Points on a hilly landscape, in no order, each with its height.
A climber steps from a point to the highest of its 2 nearest points, and stops where none of them is higher. Distance is the straight distance between rows; heights are no part of it.
<643> height 37.8: [ 85 180 157 129 158 115 131 122 134 147 125  86 119  48 172 101 143 132
 132 115 154 145 133  74]
<559> height 47.7: [ 94 114 144 127 161  65 122 108 125 122 118  53 117  39 194 145 137  68
 120 100 174 113 131 111]
<99> height 49.1: [184 114 100 132 120 104 144 124 108 119 117 124 144 178  56 134  83 193
 163 167 124 176 171 122]
<1845> height 52.4: [ 89 189 160  77 102 175 189 127  96 128 105 136  94  91 196 101 142 132
 101 109 114 134 127 101]
<628> height 35.6: [100 163 120 179 135 134  89 133 149  88 109 121 150 121 111 100 142 152
 128  85 162 143 131  98]
<633> height 71.8: [184  98 113 111 153  80  66  99 116 167 133  74 126  79 133 185  78 114
 110 128 129 161 140 119]
<1129> height 37.4: [102 157 124 133 147 102 113 125 125 145 125  76 116  22 160 122 129 109
 140 142 154 146 154  82]
<953> height 44.7: [102 138 150 152 155 148 147 119 136 170 112 120 108 120 182 127 129 131
 141 100 154 119 137 100]
<31> height 65.4: [174 120 119  78  63 130 163 139  95 131 132 148 147 155 111 188 120  70
 118 182  42 121 114 166]
<575> height 42.7: [118 143 127 122  87 134 156 129 114 105  95 128 128 145 162 158 109 107
 102  78 116 125 123 141]
<581> height 33.3: [ 81 105 126 163 192 143 115  94 136 126 126 159 123 163 154  91 154 181
 142  90 189  94 128 105]
<381> height 50.4: [116 137 158 102 108  86 130 127 122 118 120  85 117  42 160 157 145  61
 105 115 142 152 118 125]
<1191> height 34.2: [103 181 122 181 113 133  68 155 142  56 131 119 164 116 102  78 156 122
 114  93 143 148 107  98]
<1234> height 40.2: [104 159 182  78  94 112 187 122  91  95  90 102 129  80 198 146 157  72
  97  83 124 148 112 149]
<321> height 59.5: [110 153 128 158 119 114  80 152 145 117 145  95 163  71 112 148 117  82
 127 158 140 153 120 123]
<1360> height 32.2: [ 68 108 131 188 175 166 103 117 151 124 147 166 115 153 150  88 167 150
 129  84 196  94 119 133]
<1516> height 58.0: [132  89 113 170 170 136 126 107 130 152 136 186  86 181  91 120 119 195
 169 151 160 110 158 155]
<944> height 27.7: [106 156 126 133 128 159 156 129 117  93 106 129 130 153 118 108 137 170
 103  81 148 142 125 107]
<1164> height 74.5: [160 105 113 114 110 120  93 117 126 118 140 124 183 207  30 163 119 184
 139 148 119 121 131 156]
<735> height 36.7: [165 117 104 137 134 105 108 130 139 138 123 131 129 153  87 145  98 138
 163 148 114 154 135 133]
<329> height 52.5: [ 88 144 166 114 110 140 199 137 121 113 116 129  85  40 166 123 177  74
 108 128 116 127 116 148]
<1554> height 30.1: [ 72 120 142 221 136 156  87 173 172 116 162 146 140 134 105 112 173 110
 122 139 170 103  95 143]
<341> height 44.1: [119 137 130  97 149 124 165 101 133 102 100 140 138 150 183 112 128 139
 108  73 113  92 122 151]
<440> height 33.5: [180 141  99  84 167 101 131  86 152 150 111 117 124 130 140 113 105 180
 154 121 110 141 141  92]
<1073> height 69.4: [156 116 126 127 128 145 138 133 140 182 150 134 131 101 121 146  97 110
 181 200 116 172 148 126]
<336> height 40.1: [144 181 119  77 120 126 153 121 124  85 110 122 149 128  99  84 135 176
 111 103  93 157 113 113]
<441> height 32.9: [166 150 129  64  66 108 132 145  90 109 105 109 147 111 113 165  84  73
 103 147  57 181 129 136]
<1027> height 47.6: [146 144 133  90 110  97  99 121 128  86 135 108 135 102 136  98 168 124
 110  80 109 144 115 133]
<690> height 37.7: [104 119 121 166 127 123  90 114 137  96 113 122 164 163 105 108 140 150
 127  77 164 108 139 120]
<564> height 30.7: [ 88  88 118 189 187 129  83 122 182 157 160 143 109 127 158 132 144 129
 165 119 197  67 136 140]
<1915> height 58.8: [101  79 130 163 137 124 110 121 149 129 130 148 135 155 142 134 138 117
 127  97 152  89 123 153]
<171> height 56.4: [140 126 152  95 105 149 145 145 125 129 157 192 123 143 129 148 184  74
 127 164  54  89  87 186]
<852> height 26.7: [151  92 150  71 146 126 111 121 173 131 189 164  90 102 141 106 205 101
 143 125  88  84  86 172]
<1307> height 30.0: [146 162 106 106  63 135 149 146  98  80 105 118 183 157  68 127 139 121
 111 128  71 149 111 130]
<1013> height 33.8: [109 160 133 147 128 100  79 140 125 127 103  65 148  79 169 144 113 110
 126 100 171 157 152  81]
<475> height 27.2: [134 101 151 116 145 124  98 136 168 156 188 174 104 106 134 111 178 107
 139 151  92  78 102 176]
<85> height 28.2: [101 118 125 198 139 133 117 140 125 134 134 133 119 155 109 118 126 160
 153 123 168 138 150 117]
<1547> height 63.7: [149  97 119 110  97 111  95 113 120 121 130 129 182 204  63 163 138 149
 110 130 108  90 118 166]
<1562> height 2.7: [165 119 100 146 187 110  70 126 186 158 181 129 126 119  90  98 135 162
 177 136 125 129 125 113]
<1033> height 73.0: [133 161 144 128 179 170 140 131 163 178 164 156  94  73 151  98 139 146
 171 180 119 136 120 136]
<1267> height 17.7: [ 99 120 134 126 148 147 165 110 124 149 104 159  94 154 171 152 119 134
 136 109 157 105 139 125]
<1793> height 52.8: [113 108 151 107 115 125 108 117 128  93 154 154 131 138 162 113 174  99
  97  89 116  84 104 172]
<1756> height 44.2: [142 100 114 118 118  84  72 103 122  85 126  79 168 122 131 136 125 115
 102  62 132 137 127 138]
<1201> height 38.4: [144 144 124 121 121 116 112 130 137 141 128 134 121 109 131 143 107 104
 116 126 108 135 118 143]
<603> height 34.6: [106 137 128 165 131 102  92 134 133 134 104  63 147  68 123 153 108 117
 124 141 187 152 150  94]
<1401> height 58.1: [198 103 100 101 139  90  97 115 129 180 140 118 124 137  83 169  92 121
 144 171  85 164 133 122]
<1834> height 76.5: [117 179 149 148 141 179 147 157 143 156 163 132 112  40 132  86 148 130
 151 180 115 150 125  99]
<464> height 17.9: [149 138 116  99 157 120 161 103 132 112  98 125 157 162 121 113 114 216
 128 101 135 124 134 121]
<1718> height 57.0: [109 161 146 145 143 113  80 151 155 112 176 107 138  49 112 120 140  96
 130 150 140 132 110 120]
<1724> height 51.9: [142 101 129 123 156 165 151 132 144 154 157 203 112 165  93 129 150 127
 155 183  82 101 115 167]
<48> height 7.8: [116 131 103 124 115 162 168 130  98 112  87 144 115 182 101  91 112 189
 105 135 161 146 156  97]
<1036> height 41.6: [167 146  97 129 115 131 140 138 119  99 114 109 155 165  50 117  89 178
 158 172  95 185 155 107]
<507> height 19.9: [ 93 117 145 155  90 178 191 128  91 154 104 157  82 155 129 161 103 105
 131 172 157 115 156 148]
<2105> height 68.5: [131 115 132 154 167 146 116 123 167 175 161 168  99 125 129 117 135 139
 161 155 132 100 120 155]
<1284> height 15.2: [157 147 107 122 162 157 130 117 145 133 135 157 113 155  85  83 120 218
 155 159 146 153 133 113]
<861> height 45.7: [116 121 128 120 106 116 147 103 107 127  84 108 138 147 184 178  98  95
 118  90 135 131 138 136]
<1552> height 73.1: [ 87 160 153 117  99 212 175 172 118 149 111 135  99 105 109  79 119 114
 135 181 129 156 128  89]
<772> height 40.3: [119 119 115 148 135  92  68 110 144 106 130 115 161 142 128 121 136 119
 110  68 146 109 130 134]
<1868> height 59.6: [197  67 112 104 137  80  57 111 113 149 170  82 132 108 122 168 134 112
 114 126  86 117 122 149]
<1121> height 43.6: [120 159 159  90  72 104 133 153  95  77  99 114 143  94 155 156 141  66
  76  88 110 147 114 149]
<462> height 10.0: [174 135  99 108  92 138 207 146 107 102  94 123 131 178 104 130  98 163
 102 137 121 142 147 112]
<1420> height 74.9: [ 99 172 156 145 126 207 143 158 133 143 135 137 122  82 114  65 131 130
 139 182 132 161 132  88]
<2005> height 5.3: [129 144 118 174 175 114  75 119 155 140 135 102 127 119 105  98 136 182
 187 143 168 166 151  71]
<271> height 45.0: [138 116 112 127 113  87  33 135 130 110 183  83 153  95 100 153 138  80
 102 140 100 134 105 134]
<1434> height 7.0: [ 93 144 110 143 146 155 141 119 106 114 108 129 110 168 106  83 127 208
 134 124 178 131 146  76]
<1239> height 4.4: [142 114  98 184 170  99  69 127 149 148 146 114 116 138  89 130 111 170
 189 149 182 138 163 100]
<2098> height 56.5: [ 97 116 145 105  97 126 152 123 111  98 119 151 138 145 179 144 156  81
  86  79 106  92 118 161]
<1743> height 65.7: [166  81 106 122 141  75  67  88 133 161 134  66 145 109 159 183  72  93
 121 102 149 130 149 123]
<1556> height 41.7: [132 160 165  54  90 118 160 151 108  83 102 111 123 100 176 135 150  85
  98  75  97 164  99 150]
<618> height 55.2: [ 99 149 167  89 109 173 199 141 115 124 117 169  95 121 188 117 133 103
  92 111 119  96  98 148]
<1001> height 48.3: [100 137 142 170 121 173 121 150 142 121 136 172 132 133 125 103 153 117
 111 130 131 112 105 131]
<1190> height 18.8: [114 105 135 138 115 164 166 132 124 166 110 168  79 158 144 158 105 124
 130 141 144 122 141 159]
<818> height 38.6: [ 72 158 180 113 136 116 166 129 111 129 119 115 105  55 210 135 175  80
 113  87 152 125 119 113]
<1340> height 22.3: [141 121  99  98  88 137 195 127 110  95  74 144 141 196 135 160 118 139
  84 101 120 109 127 141]
<1876> height 39.3: [ 71 138 175  90 132 110 179 117 106 113 109  90 118  75 219 141 160  60
 108  74 140 123 104 159]
<1829> height 60.5: [171 110 103 124 129  98 112 124 123 113 138 120 153 201  41 135  96 202
 152 160 124 135 153 141]
<22> height 43.9: [133 127 125 145 132 173 151 143  90 180 143 151  80 152 106 102  79 147
 173 199 135 151 164 100]
<2103> height 62.5: [204 132 110  77 137 106 117 119 134 181 134 129 108  96 108 143  87 111
 160 170  67 167 139 121]
<1714> height 6.4: [ 86 140 116 167 154 151 107 113 123 135 131 150  90 153  95  53 144 198
 149 140 184 132 150  81]
<1827> height 56.8: [150  99 128  98  92 101  79  98 113  98 129 101 199 187  65 156 128 147
  97  89 117 109 122 147]
<1338> height 35.2: [164 155 130  73  91 109 140 135  97  96 109 103 128 116 132 148 105  97
  96 112  74 156 116 131]
<1783> height 29.8: [ 88 110 130 208 165 127  88 127 148 114 131 121 125 161 126 106 142 175
 154 100 196 127 144 101]
<2014> height 25.5: [140 113 116 144  96 118 115 139 113 128 105 109 154 140 106 173 103  91
 120 136 128 166 129 148]
<1631> height 39.5: [157 113 111 132 135 120 113 119 142 174 125 119 115 134 117 140  93 136
 164 125 146 133 145 118]
<1246> height 28.8: [143  65 105 146 149 108  81 103 175 173 184 147 114 124 119 138 126 102
 143 148 124  72 122 164]
<714> height 28.7: [ 84 126 132 220 145 169 105 166 148 116 153 160 135 148  94  88 147 132
 127 163 161 129 125 125]
<1767> height 65.8: [169 147 132 100 119 120 147 140 128 178 125 133 122  86 129 149  93 112
 150 183  86 163 129 130]
<1077> height 78.2: [ 87 152 166 165 145 190 158 156 147 142 170 152 128  56 120  90 159  97
 133 196 126 131 110 117]
<1447> height 49.3: [145 113 128 144 144 179 159 148 139 131 158 191 117 162  84 128 135 137
 155 196  95 142 127 140]
<955> height 25.3: [138 140 109 103  74 108 173 142 109  76  84 118 167 178  99 157 114 133
  69 105  94 115 110 141]
<1390> height 58.4: [137 145 145  86 105 140 170 145 120 128 137 175  99 133 139 132 159 102
 119 142  51 126  98 161]
<436> height 5.8: [122 153 114 170 167 155  86 127 150 132 147 139 114 136  93  74 150 197
 174 144 164 150 145  84]
<725> height 25.9: [180 149  93  98 137 129 187 132 126 125  99 135 106 141 107 136  94 170
 142 149 110 161 142 103]
<1762> height 38.0: [120  92  96 163 141 102  46 106 175 118 176 130 162 139  85 118 159 126
 129 116 138  67 109 147]
<2054> height 44.6: [110 138 144 141 134 118  76 149 160  87 188 159 145 106  99  76 197 122
 120 120 113 100  82 149]
<222> height 12.8: [174 138 107 107 116 162 199 152 107 116 124 165 139 181  71  86 119 206
 115 183 114 122 141 137]
<2018> height 64.7: [131 116 141 140 104  97  87 153 130 118 140  86 159  95 107 172 112  53
 102 164 125 140 110 135]
<1733> height 77.5: [145 119 159  94  75 122 147 146  88 126 134 115 148  79 126 185 143  32
  96 193  71 151 115 171]
<737> height 50.2: [137 112 137  88 123 109  88 112 141  93 172 118 134 105 145 112 192 104
 103  80 100 108 104 149]
<423> height 23.3: [116 149 114 111 169 119 157  96 129 138  93  96 112 174 157  85 121 209
 148  88 162 139 155  75]
<572> height 54.8: [206 102 113 103 124  85  76 123 109 163 158  91 141 135  98 182 104  90
 121 155  81 133 118 140]
<1626> height 35.9: [170 142 110  87 147 104 122 101 133 137 122 129 121 123 122 132 112 135
 135 112 101 136 132 114]
<25> height 26.1: [127 125 126 165  85 126 107 144 109 108  95 120 143 152 108 159 112 107
 122 102 153 143 138 124]
<500> height 3.4: [161  82 102 152 189  93  74 108 173 168 160 132 123 142  92 125 120 158
 181 143 155 126 146 118]
<1681> height 49.7: [107 200 156  76  95 127 175 143  88  98  89  84 118  68 190 117 123 110
 101  82 116 176 131 104]
<260> height 26.4: [ 97 159 114 113 152 155 164 102 117 110  98 136 128 166 159  94 147 178
 109  69 141 107 107 103]
<1819> height 71.4: [120 129 145 127  76 114 125 158 116 108 137 106 174  84 120 167 138  36
  92 173  95 142 123 147]
<1694> height 28.0: [137 172 115 112  65 146 173 152 111  61  83 118 157 154 107 128 125 123
  85 107  90 153 117 120]
<1180> height 37.1: [ 84 109 134 141 161 154 165  77 125 129 103 149 112 171 191 101 142 144
 133  77 162  80 112 130]
<1858> height 31.4: [ 68  99 144 195 167 154 111 125 150 163 148 156 104 124 154 119 161 138
 149 122 198  76 127 138]
<827> height 72.7: [136 129 126 151 152 140 136 135 142 196 142 138 100  83 143 131 105 122
 176 185 139 150 145 113]
<1068> height 39.8: [ 93 128 128 116 160 142 191  87 127 105 101 140 136 182 197  91 139 161
 105  64 140  63 104 149]
<114> height 54.3: [134 107 145 123 124 157 151 135 147 150 148 200 118 157 115 144 142  87
 132 171  73  91 106 185]
<1455> height 32.0: [140 157 108 145  61 130 119 159 107  76 110 104 176 145  86 131 122 100
 113 140  86 176 120 125]
<1279> height 38.2: [ 80 154 163 124 142 118 160 121 107 146 120  92  97  21 191 123 164 106
 133 122 149 138 126  88]
<1252> height 28.1: [194 125  97  81 142 111 198 117 142 135 101 132 118 158 120 138  94 212
 140 140 109 134 148 126]
<193> height 71.9: [136 122 145 159 146 149 118 155 160 150 167 153 123 117 124 115 143 105
 147 174 114 119 110 149]
<1788> height 13.3: [110 161 123 133 114 188 147 167 106 141  96 121  87 138 117  53 106 170
 146 155 157 166 156  50]
<658> height 54.5: [ 91  72 130 182 127 138 122 129 145 126 121 184 138 181 113 145 145 111
 123 115 141  85 108 176]
<602> height 42.0: [120  91 129 173 142 107  97 135 131 176 125 123 120 130 120 164  95 124
 168 143 174 127 159 121]
<1988> height 61.2: [175 128 133  68  83 121 179 140 101 133 135 158 117 145 133 158 138  97
 126 158  52 115 111 175]
<198> height 16.3: [146 143 105 114 135 138 153 126 137 128 112 143 133 161  91 107 120 204
 131 142 124 132 133 121]
<1593> height 13.7: [160 149 105 108 132 171 200 141 109 125 112 161  88 163  90  73 120 193
 125 177 132 143 143 106]
<612> height 24.5: [170 143 110 101 103 160 195 151  98 140  90 129  92 132 135 125  82 154
 129 142 109 155 144 102]
<2136> height 40.0: [124 125 139 157 123 128 119 138 138 153 131 145 119 101 147 156 127  80
 119 134 130 104 114 151]
<1319> height 39.9: [131 111 115 136 139 120  60 129 156 107 169 143 183 149  66  98 179 135
 122 120 111  78 108 163]
<2056> height 46.4: [101  85 131 166  98  96  87 132 120 116 121 119 153 144 134 171 106  79
  96 105 160 107 133 149]
<936> height 43.4: [132 125 140 116 154 132  92 129 167 115 179 180 140 124 105  73 207 127
 125 132 107  72  86 174]
<1818> height 21.7: [130 133 111  92 191 119 194  82 138 152 105  98 130 168 173  93 109 202
 145  84 139 112 132  99]
<110> height 27.9: [131 131 142 125  72 122 126 146  94 120  88  97 168 120 105 172  85  73
 102 151 113 175 141 126]
<1507> height 28.9: [123 108 126 160 102 133 135 133 115  99 107 141 129 166  90 132 108 128
 133 126 135 137 139 138]
<479> height 22.4: [116 116 129 160  89 146 154 126  85 169  86 104 110 121 138 148  72 129
 151 159 160 163 174 117]
<2110> height 30.8: [195 137 102  55 157  91 148  99 155 136 123 118 135 155 122 133  94 204
 137 110 112 121 141 132]
<97> height 34.3: [127 149 133 164  85 142 129 165 109  95 123 114 162 125  97 131 105  97
 131 159 116 180 138 113]
<1007> height 46.2: [144 115 118 144 135 172 170 137 113 150 138 164  94 166 100 117  96 147
 151 195 123 146 134 135]
<1574> height 65.2: [195  85 113  96 158  64  49  85 133 165 172  81 116  93 129 156  95 124
 124 126  98 140 140 131]
<36> height 24.9: [104 162 115 102 167 147 180 102 113 131  91 107 126 177 168  76 131 202
 116  86 171 120 115  70]
<1438> height 49.8: [143 117 120 100 108  95  96  88 120  91 109  89 178 149  93 134 129 141
  83  68 121 116 134 137]
<1323> height 47.8: [131 180 138  79  89 101 141 136  90  67  89  85 142  92 163 128 121 110
  93  62 110 182 133 103]
<1702> height 36.9: [100 132 116 148 157 105 103 133 162 161 142  78 123  43 136 138 127 114
 162 174 160 131 144  78]
<1568> height 31.5: [ 92 137 137 206 117 140  75 171 156  84 158 139 178 140  85 119 161 104
 125 140 151 125 102 124]
<444> height 26.0: [164  65 137  80 139 110  93 101 135 134 176 139  96 102 137 135 189 104
 130 124  91  92  97 190]
<2067> height 52.3: [121 112 128 131 130 127  56 161 151 105 216 119 160 108  92 132 167  85
 121 174  97 110  90 142]
<2062> height 21.2: [115 114 131 152  99 157 189 149  75 155  98 130  91 152 138 159  74 122
 142 174 143 136 170 131]
<118> height 35.8: [100 126 108 187 141  94  87 153 148 144 130  80 130  70 103 137 113 114
 157 169 172 154 157  79]
<1565> height 58.2: [151 104 117 129 165 107 122  96 158 143 133 161 121 149 118 136 127 155
 136 111 127  98 130 140]
<530> height 30.5: [177 139 103 106  76 106 118 140  83 122  96  96 165 125 103 173  83  86
 109 154  82 189 135 111]
<676> height 32.5: [142 112 114 142 111 127 147 136 125 113 122 141 147 183  67 140 102 155
 143 150 104 141 142 130]
<1545> height 2.2: [139 127 119 161 192 127  79 136 178 163 166 136 112  90 139 105 145 157
 178 133 148 105 131 117]
<255> height 45.4: [115  75 104 192 164  97 101 110 139 151 135 136 105 167 123 145 112 147
 165 124 181 111 154 119]
<923> height 31.6: [113  86 115 174 191 113  89 101 149 121 121 131 136 168 133 108 147 201
 156  94 198  92 149 108]
<622> height 46.3: [ 99 142 137 159 124 122 101 151 151  95 150 157 135 112 126 109 170 112
 110 109 121  89 104 151]
<100> height 39.1: [130  94 112 159 135 103  50 135 160 120 173 110 146 134  93 139 123 110
 121 123 144 110 111 134]
<378> height 48.8: [144 113 129 124 122 112  51 152 121  79 212  95 179 100  76 158 161  79
 106 172  92 137 107 141]
<1820> height 32.8: [108 158 125 131 127  92 110 104 123 130  99  75 149 117 176 119 111 134
 142  76 164 152 162  65]
<2109> height 45.5: [122 187 153 111  66 106 112 135  98  77  91  97 158  91 147 143 123  83
  86  87 130 177 120 123]
<393> height 29.2: [104 173 111 126 101 171 160 140 110  89  82 108 128 158 148  97 127 165
  91  90 161 147 140  68]
<120> height 14.3: [143 162 105  96 153 183 176 126 132 131 123 159 109 148 102  59 135 207
 138 152 133 138 123  94]
<1624> height 51.5: [118 143 173 108 105 115 159 150 128 117 118 106 116  32 157 138 168  68
  96 124 116 145 103 139]
<636> height 46.8: [ 91 121 144 120 160  85 124 100 114 153 123  79 126  71 215 127 127 100
 144 104 166 113 142 113]
<1812> height 27.8: [150  88 136 122 156  98  83 115 168 162 190 147 106  92 141 126 152  98
 146 136 125  74 116 173]
<1983> height 19.8: [140 121 110  88 169 118 188  99 127 125  99 107 141 199 156 115 102 215
 130 103 167 114 130 128]
<836> height 43.5: [ 99 136 140 153 126 157 141 132 128 164 118 132  87 124 150 135 113 146
 150 141 158 145 149 105]
<1977> height 35.0: [ 97  79 115 150 188 147 155  81 144 141 116 150  98 190 164 101 148 175
 141  96 175  77 130 128]
<187> height 75.5: [113 140 158 153 129 150 135 159 151 131 181 148 140  78 117 115 155  95
 123 199 106 124 105 147]
<1441> height 60.3: [142  98 142  64  71 106 160 127  93 144 109 141 122 159 159 194 112  55
  92 112  78  99 127 190]
<1608> height 37.0: [147 159 109 155 106 147 117 156 106 100 118 116 155 144  78 112  99 138
 147 153 108 193 157  94]
<1595> height 31.7: [107 163 120 131 110 122 133 128 102 105  78  80 141 139 171 139 100 139
 124  81 150 164 154  72]
<534> height 54.9: [122 139 142 130 130 100  74 162 148 134 197 123 144  80 113 123 147  74
 130 151 112 116 106 145]
<1810> height 68.3: [150 130 128 147 168 181 138 137 155 177 156 184  80 134 114  90 114 169
 180 189 123 136 127 132]
<71> height 57.9: [108 123 177  93 100 143 199 142 115 130 121 179  95 107 186 146 159  75
  87 112  97  85 103 185]
<1085> height 45.8: [106 137 148 122 170 110 124 104 137 157 120 109 114  90 208 121 133 143
 158 101 161 123 142  90]
<1699> height 43.3: [113 167 132 135  88 125 126 144 108  88  86 116 156 129 142 141 120 114
  89  72 129 157 133 112]
<1494> height 74.8: [115 156 137 157 164 159 128 147 151 191 164 131  97  67 133 105 136 149
 178 179 136 146 137  90]
<514> height 54.1: [153 103 130 101  82  97 149 117 113 159  95 129 126 137 142 206  97  57
 102 123 104 108 139 172]
<1389> height 45.2: [144 149 130  68 136  88  94 105 137  86 137 106 153 108 106  89 168 170
 108  86  97 135 115 133]
<411> height 26.9: [ 89 115 132 221 121 148  95 149 119 129 147 159 110 164  95 115 124 134
 151 167 176 134 156 129]
<2053> height 59.1: [162  60 101 106 116  80  85  76 108 151 112  80 148 142 151 200  81  84
 100  96 131 124 138 143]
<237> height 68.0: [135  85 128  65  96 115 191 120 103 121 111 159 114 166 172 172 143  82
  94  96  71  82 110 195]
<1946> height 48.9: [ 92 139 157 110 121  76 134 120 103 118  95  66 141  55 181 151 126  79
 101  89 169 140 141 104]
<1247> height 52.0: [124  71 130 144 105  90  93 105 114 145 111 101 151 131 148 206  85  62
 104 114 148 121 134 151]
<491> height 71.5: [170 114 145  92  72 122 134 140  92 154 130 128 167 124 107 198 122  38
 107 195  51 152 113 162]
<794> height 42.6: [102 112 144 168 101 112 112 143 128 126 120 123 150 127 140 181 134  57
 101 126 138  96 116 167]
<1300> height 51.1: [119 180 153  71 105 140 200 138  93 115  99 116  91  89 196 126 122 125
 105  99  93 154 108 125]
<695> height 41.8: [145 119 124 117 155 130  98 110 159 111 157 160 146 146  91  94 179 163
 128 117  94  85 103 152]
<929> height 29.9: [122  69 108 155 188 114  85 109 177 176 174 147 109 128 148 139 133 124
 168 120 160  68 130 143]
<73> height 64.4: [128 113 118 156 177 170 143 110 125 161 144 175  75 163 100 102 116 190
 174 172 153 121 130 116]
<463> height 30.4: [ 97 172 125 101 118 146 153 125  96  86  82  79 154 139 172 111 116 150
  96  71 141 154 128  70]
<1536> height 49.0: [144  93 136 119 105 111 156 114 111 161  81 119 118 133 174 195  74  85
 120 105 137 115 143 149]
<1361> height 33.0: [105 177 128 182 118 137  80 165 156  73 171 142 163 118 100  79 173 122
 119 129 127 131  90 109]
<1301> height 23.4: [136 140 126 123 101 148 169 150  97 149  83 104 111 116 142 158  73 139
 147 146 123 175 159 102]
<1846> height 11.5: [166 144 107  82  96 143 187 145 111 109 100 131 151 178  73 118 102 188
 113 166  93 149 134 142]
<1505> height 48.5: [128 123 137 100 142  98 128  80 132 111 119 119 142 145 160 104 133 144
 119  57 134 115 121 132]
<1993> height 26.8: [149  75 128 115 134  93  85 103 143 145 170 132 107 106 158 155 144  88
 123 116 111  71 112 191]
<2041> height 50.6: [107  86 109 196 166 124 123 106 106 142 139 157  97 187 114 135 120 178
 155 132 174  99 177 126]
<1531> height 41.9: [148  99 122 130 132  90  55 121 143 133 166  94 138 102 120 160 113  93
 114 111 132 120 119 137]
<1708> height 42.3: [110 134 138 155 140 168 150 134 121 176 118 130  77 130 131  92  93 175
 163 169 149 152 159  80]
<1857> height 71.0: [149 138 138 128 173 183 147 140 159 190 180 186 102  96 117 107 132 135
 178 199  94 147 120 130]
<312> height 64.0: [125  88 124 168 147 134 120 120 152 153 140 170 108 158 117 133 115 132
 145 134 139 112 127 152]
<1855> height 42.5: [136 190 133  68 126 115 121 127 138  63 124 134 168 125 110  83 160 195
 102  87 112 130 122 125]
<1929> height 13.8: [125 167 117 119 140 199 155 147 123 130 123 142 101 129 102  65 119 175
 162 151 131 153 135  77]
<1901> height 50.8: [ 92 107 139 185 129 169 135 140 127 131 133 178 110 185 123 124 152 122
 114 126 151 100 111 157]
<1446> height 37.9: [153 171 111  75 101 113 159 133 125 104 105 123 139 142 118 130 117 143
 115 108  80 151 114 118]
<1895> height 53.1: [133 100 117 117 162 121 115  87 152 125 125 130 141 159 142 103 132 167
 142  74 143  80 137 136]
<576> height 8.7: [133 127 109 130  90 163 190 143  95  89  83 129 116 183 109 122 111 163
  97 118 142 149 141 105]
<986> height 53.6: [ 95 167 163 116 101 174 187 131 103 127 110 148  89  88 172 124 151  96
 104 122 114 121 124 139]
<926> height 61.4: [106 106 156  81 108 152 181 130 121 118 121 177 108 157 190 152 138  87
  89  94  92  76 104 185]

For each start below, name the point where the climber stops.
<1762>: <1077>
<1562>: <120>
<411>: <1164>
<1708>: <1733>
<100>: <1733>
<1977>: <1077>
<1190>: <633>
<25>: <1494>
<1267>: <237>

Call two points neighbours if one is among the 2 nearest of the other. Go from one point of each pair to the other, from neighbour to neighbour, staying as high as possible. Name the lowest point that can't be avoided.
<633> and <1494>: <572>
<1733> and <1077>: <1762>
<1164> and <1733>: <411>
<237> and <1733>: <1708>
